Points on a hilly landscape, in no order, each with its height.
From any point a ball takes the steepest step (drop divided by distance) to one of its 2 nearest points. It stops when none of these is lower. Distance is the straight distance between rows; heights are no part of it.
duzom: [-1 9 -20 -31 36 13 8 26 1 4 -10 16 -26 21 4 35 -25 10 -11 -7 17 45 -8 4 12]  height 6.18
rukim: [5 11 -10 -23 -7 -8 -17 -16 -34 -17 -19 -31 19 34 21 9 10 -9 18 -29 -3 -9 47 15 30]  height 2.98
nef: [-36 -8 7 -6 29 22 33 8 -1 54 -48 30 -13 3 35 15 -19 -12 26 0 35 27 -5 7 -11]  height 7.36
Nuval: [2 -30 45 46 -10 16 -1 -42 -28 54 -29 9 -2 -14 -19 35 20 -13 -30 17 12 30 4 31 13]  height 1.40
Gel: [-18 -4 -31 -5 18 -23 -12 4 14 35 -34 12 26 -8 55 -7 -18 -2 50 -14 -23 -4 15 1 -4]  height 6.45
tik: [-19 20 -29 -40 26 -16 -5 -30 8 -1 11 8 -36 9 17 -40 18 22 34 9 4 -8 -11 15 55]  height 2.30
Ran: [-6 -19 8 14 -23 39 -29 -5 32 13 -12 -21 17 47 13 -2 21 -1 4 -38 -8 -6 7 14 15]  height 1.79
samu: [10 -31 40 36 -37 27 -14 -33 1 2 -11 -39 9 36 -3 6 38 -17 -2 -5 -11 -42 14 26 -2]  height 1.25
Dera: [-23 -8 6 18 20 30 21 0 -13 28 -24 14 -9 9 19 21 -3 -12 -4 25 28 1 4 0 0]  height 6.97
feb: [-5 15 -19 -16 22 -34 -19 -11 -39 3 -8 10 7 8 4 44 -31 4 -19 -19 -6 44 32 -8 18]  height 5.05
nuz: [-29 -15 15 -28 6 10 22 8 15 1 11 -5 -41 9 -19 -24 17 10 42 -30 15 -12 -57 8 3]  height 3.49
Teko: [-26 17 -32 -43 29 -28 1 -2 -3 -3 8 18 -30 -7 1 -9 -15 12 20 -4 -3 23 -6 4 30]  height 2.71
Voti: [-10 23 -24 -4 15 -26 -13 8 0 3 9 23 10 18 28 8 -37 3 -28 -4 -8 68 37 -4 29]  height 4.48
luz: [15 10 -5 -11 -9 -23 -15 47 -7 -21 11 2 36 -5 -8 -5 -43 4 -10 -32 1 33 4 -26 -29]  height 4.94
nepu: [-9 -19 11 1 -7 39 -9 21 24 -8 -8 -15 16 29 13 -22 12 0 4 -20 16 -25 -7 -7 -6]  height 2.29
zofen: [-7 5 28 -22 0 -16 4 -44 -45 29 -19 -14 -24 -13 -24 33 17 0 36 -27 -15 -8 -14 12 2]  height 8.52
siluv: [40 -8 -7 30 7 52 1 30 23 -16 24 20 20 5 -4 23 -4 11 -51 42 19 -11 -16 -18 -18]  height 2.49
nom: [8 29 -12 -9 33 25 37 56 54 -18 2 4 -34 15 13 -24 -17 9 2 17 40 37 -4 -4 -13]  height 4.47
zusu: [29 4 19 38 -1 -2 -2 -27 -36 -9 0 5 12 -3 -22 51 13 -14 -60 49 -2 -3 50 9 7]  height 6.27
kogab: [42 -1 4 15 12 28 17 16 -18 -41 22 18 18 -2 -30 35 4 18 -50 37 35 -16 -20 -26 -10]  height 1.36
vuvem: [-9 28 -24 -51 30 -33 6 33 9 -32 18 3 -34 -4 -11 -16 -24 23 27 -20 9 34 -21 0 11]  height 1.80
sil: [1 -6 10 0 15 50 34 38 36 -20 26 -1 -28 10 -27 -14 13 21 -7 14 38 -5 -46 -4 -8]  height 2.89
semiz: [25 1 -9 -16 3 -12 -7 24 -19 -50 16 -17 25 -12 -12 15 -1 10 -3 -5 -6 -33 -7 -19 -22]  height 3.77
rida: [-18 8 31 26 -18 -2 35 -30 -21 13 33 25 -23 -25 -41 2 -2 -8 -67 45 28 37 -11 -3 17]  height 5.48
zav: [-11 0 34 10 -27 10 48 22 11 -19 34 10 -21 -33 -40 -36 -9 -10 -29 22 28 18 -35 -9 -26]  height 4.23
gole: [-3 18 6 38 -1 -40 -20 -70 -25 63 -23 15 7 -19 13 46 -22 -18 1 27 -43 20 28 11 29]  height 3.87
Bupug: [-1 23 -25 -37 -4 -29 -18 -51 16 -13 34 -5 -27 10 8 -60 44 17 23 5 -10 -23 -6 15 57]  height 1.82
borik: [5 20 -31 25 -18 -15 -20 38 29 11 17 20 20 -25 29 -28 -33 5 -31 19 -30 25 15 -4 -17]  height 3.20
keto: [-22 0 23 -25 13 10 36 18 5 -37 14 -18 -27 -2 -26 -26 15 -2 32 -9 32 -21 -29 -12 -9]  height 2.85
duf: [-28 12 21 13 -9 -8 22 -41 -11 19 27 8 -29 -20 -33 -3 3 -14 -19 18 8 21 -13 6 11]  height 4.85
Dek: [13 -25 19 17 17 28 -3 -35 -24 55 -56 6 -5 -2 16 52 14 -8 -2 22 2 -12 17 27 -4]  height 2.87
kini: [11 11 -26 -23 -25 -27 -21 46 -11 -43 1 -10 43 16 10 -19 -18 7 12 -36 5 9 26 -28 -13]  height 4.37
zotig: [10 -40 36 37 -26 31 -19 -19 -10 44 -29 -12 18 13 -10 38 25 -13 -30 -14 2 15 10 20 2]  height 1.49
Foto: [25 12 -3 23 -20 -21 -29 -33 3 -23 33 -16 0 -6 -7 -4 27 4 -16 27 -37 -37 27 11 17]  height 4.13
vonu: [27 3 -8 -8 -12 -38 -18 -25 -26 -34 19 -23 10 -11 -26 13 11 5 -9 4 -35 -39 16 -11 -10]  height 4.19
duk: [-30 8 26 32 -38 8 35 -21 12 -13 50 7 -11 -23 -12 -52 9 -16 -34 38 -4 -5 -5 -11 0]  height 5.10
kade: [3 -10 -18 -28 13 25 -22 11 13 -22 -15 -23 1 36 21 -16 37 10 24 -15 14 -48 3 6 15]  height 2.79
mar: [-24 -30 13 1 -20 -7 3 5 23 49 4 20 -26 -14 -17 -1 -19 9 -8 -40 -7 59 -50 3 -11]  height 8.49
vap: [21 -9 -29 3 25 -21 0 47 0 -1 2 21 6 -56 -4 8 -42 0 5 16 -5 -12 -18 -25 -54]  height 6.80
zit: [7 -8 -11 -4 17 29 -9 53 38 -20 -8 -10 9 14 20 -21 -2 17 28 -9 10 -25 -12 -11 -29]  height 2.86
vokim: [2 -3 9 4 36 17 23 -5 -47 11 -34 19 -9 -1 -14 53 6 -10 -18 40 30 -11 18 6 -3]  height 6.65
feza: [-8 14 -10 -1 -42 -38 -18 1 1 -31 40 0 22 -33 -13 -32 -18 2 -31 -8 -39 1 8 -27 -9]  height 2.27
zapat: [-39 -6 20 1 -10 2 23 -25 1 20 11 3 -28 -17 -21 -24 7 -7 23 -8 3 -5 -31 6 5]  height 4.18
nisi: [-18 -4 24 12 -21 25 24 21 42 -11 34 -7 -26 -15 -34 -33 1 6 -13 3 14 3 -49 -4 -17]  height 3.64
Tadas: [-18 -9 18 32 -49 5 11 -11 13 -6 22 -1 12 -23 -6 -35 12 -18 -23 15 -14 -19 5 -7 -23]  height 5.37
Vemib: [14 5 7 -21 17 31 32 44 23 -60 24 -11 -10 24 -19 -29 1 8 6 -2 34 -16 -29 -12 -8]  height 2.25
nagu: [-11 13 -10 -19 -17 -20 5 26 -14 -36 -11 -2 36 18 33 -49 1 -12 30 -19 20 -1 40 -11 -6]  height 3.95
lemuv: [-4 -8 11 23 7 19 9 -46 -28 58 -58 10 7 10 24 46 0 -21 2 0 9 30 25 19 27]  height 3.23
gaba: [28 -8 -7 38 -15 37 -16 -10 19 -17 21 -10 21 12 14 1 31 -4 -35 41 -14 -55 22 2 -1]  height 3.81
Ledo: [21 9 15 25 20 -7 1 -41 -42 17 -16 14 -9 -17 -3 56 5 -11 -29 56 6 -14 44 12 13]  height 6.42
fen: [-7 -18 -10 -4 11 -2 4 19 -12 22 -16 13 10 -37 -11 14 -12 -9 17 -2 2 -21 -2 -10 -46]  height 6.19
Zizub: [27 0 -4 16 -6 14 -30 -36 -1 14 -5 -18 11 45 17 25 17 -3 -15 -8 -22 -2 48 30 36]  height 2.33
Ninep: [22 -27 -8 -17 11 -6 -18 22 -14 2 -2 -1 15 -7 -37 42 -24 18 -13 -36 -6 15 -26 -13 -26]  height 6.58
fis: [-19 15 35 19 -41 -19 40 10 -6 -20 38 18 1 -53 -22 -46 -20 -20 -35 36 -7 10 -4 -22 -27]  height 4.76
Misi: [24 -16 -1 -4 -6 10 -1 59 13 -16 9 -5 21 12 -17 18 -29 13 -21 -37 6 26 -20 -15 -30]  height 5.68
virek: [-5 0 12 0 -43 3 11 16 -20 -16 -20 -20 47 9 23 -32 2 -29 22 -35 12 -10 37 -8 -19]  height 3.66
sivom: [-16 -15 0 1 -10 -39 -18 -26 -11 44 -24 -12 2 -34 26 -9 4 -8 65 -27 -35 -16 -24 0 -7]  height 7.40
dap: [-4 26 -35 13 -22 -34 -24 15 20 -14 39 23 17 -27 8 -53 -25 10 -23 16 -27 0 13 -11 -3]  height 2.66
nik: [23 7 -23 -14 7 17 -37 -20 -10 -18 -12 -27 9 58 26 18 28 10 1 -23 -16 -12 35 19 45]  height 2.64
Sen: [29 24 -38 -41 28 -21 -18 49 34 -54 36 -2 -24 7 -17 -22 -26 35 5 -21 -1 18 -26 -18 3]  height 0.85
dito: [-24 -2 -12 5 9 -9 -3 -29 17 38 -27 12 -4 -12 39 -15 -3 -6 47 -15 -21 -6 -14 12 20]  height 6.94
lesig: [4 -20 16 18 -33 21 -20 -27 26 1 -19 -35 17 34 19 -22 41 -6 26 -16 -10 -50 15 8 14]  height 1.42
zuno: [6 14 -10 -27 -15 17 -5 58 37 -54 20 -21 20 39 15 -53 7 12 4 -26 25 6 -2 -14 4]  height 2.26
bubi: [11 5 30 40 -22 19 15 -36 -18 9 23 12 2 -5 -35 16 17 -11 -64 46 14 16 18 4 14]  height 5.97
Bovet: [-18 13 -45 -22 16 -57 -24 4 -15 8 -16 3 17 -24 41 -14 -22 4 50 -12 -25 2 12 -2 -6]  height 5.98
Vubuf: [16 9 -23 -27 19 5 1 0 -4 -48 10 -24 0 10 5 -9 17 15 11 7 6 -51 5 -3 5]  height 3.24
kogo: [17 0 -3 26 -12 15 -16 -35 23 -24 25 -21 -10 11 4 -17 46 3 -10 40 -19 -62 15 25 22]  height 3.98
dusim: [4 -8 13 46 -8 -8 -17 -57 -16 61 -34 6 31 1 41 31 -11 -25 -4 9 -21 21 41 24 13]  height 3.59
vupu: [-10 25 -33 15 0 -34 -25 9 20 16 23 26 15 -18 24 -2 -48 -5 -28 9 -28 54 30 -6 8]  height 3.90
bev: [-9 -13 11 5 -11 -10 0 -3 -13 1 0 0 17 -21 -11 -6 2 -18 8 -7 -18 -17 -5 -7 -26]  height 5.74
kogi: [-13 23 1 -14 -39 -39 -1 -47 16 -19 45 -14 -8 -4 -9 -66 26 -8 24 5 -19 -19 -2 10 35]  height 1.46
fumut: [11 -1 -37 6 17 -15 -9 60 35 3 -9 26 20 -34 33 -6 -41 1 0 13 -17 -6 -8 -21 -56]  height 7.30
mozif: [29 15 -21 -35 14 3 2 51 28 -60 23 -19 8 23 -4 -21 -4 22 8 -19 19 1 -21 -21 -5]  height 1.62
kir: [-3 -2 4 -12 -25 -19 -4 -17 -17 -14 -29 -33 22 21 17 -12 15 -11 53 -47 -2 -16 34 1 4]  height 3.31
rur: [-12 20 -1 -1 -32 -38 -1 -30 -8 -18 45 -5 -1 -22 -15 -41 5 -5 -10 9 -26 4 14 -9 14]  height 1.85
foni: [3 -35 14 -3 -5 0 -15 14 -2 24 3 14 -4 -2 -52 30 -23 13 -24 -43 -3 60 -42 -4 -11]  height 7.60
kob: [-39 -24 -6 -11 29 12 14 -6 25 71 -61 29 -29 3 33 28 -20 7 32 -14 0 38 -37 15 9]  height 7.85
tenib: [-7 -32 27 20 0 -1 15 -30 -35 61 -34 23 -15 -37 -26 39 15 -17 -4 23 15 12 -12 17 -14]  height 2.19
Kal: [-22 1 1 -50 20 -18 1 -28 -35 30 -39 -11 -38 4 0 26 11 -4 50 -36 -18 3 -24 11 19]  height 8.19
vunit: [-2 3 15 -15 37 53 36 18 -5 -28 12 5 -32 16 -30 4 17 11 -18 28 48 -19 -28 0 10]  height 3.04
Sigir: [12 12 -10 -19 40 26 29 48 33 -1 6 10 -36 23 -13 15 -28 24 -15 3 28 48 -25 5 0]  height 5.34
Fik: [-10 -9 -9 -32 23 -26 -14 -19 -31 19 -40 -3 -12 -16 13 14 15 2 67 -35 -29 -34 -22 3 -13]  height 7.79
zarag: [-5 17 -32 -14 23 -51 -20 9 -34 -3 -15 13 24 -14 18 22 -33 -5 12 -9 -15 14 33 -16 -6]  height 5.50
raku: [-7 7 -12 -17 30 21 24 58 62 -9 -17 -5 -21 -1 19 -30 -10 5 28 5 33 -1 -27 -12 -44]  height 3.62
nese: [23 -8 -19 35 2 42 -28 27 22 -8 14 9 31 14 15 19 9 5 -42 30 -14 -20 10 -7 -12]  height 3.35
rov: [19 -9 56 7 -9 -29 4 -66 -46 26 -44 -28 -21 -8 -22 42 21 -20 47 -20 -32 -24 2 27 3]  height 8.74
Dudi: [-1 -31 56 37 -38 22 -9 -35 -3 35 -34 -31 17 34 -3 15 30 -16 4 -31 -2 5 12 23 13]  height 0.98
Sud: [23 15 -7 -13 40 37 27 21 -14 -25 15 13 -17 18 -15 39 2 16 -35 49 33 -24 -15 -10 2]  height 2.31

For each start below, name the point where the ball stops.
Foto => kogab
foni => Zizub
vonu => Dudi
sivom => kogi
kob => kogi
Voti => kogi
Sigir => Dudi
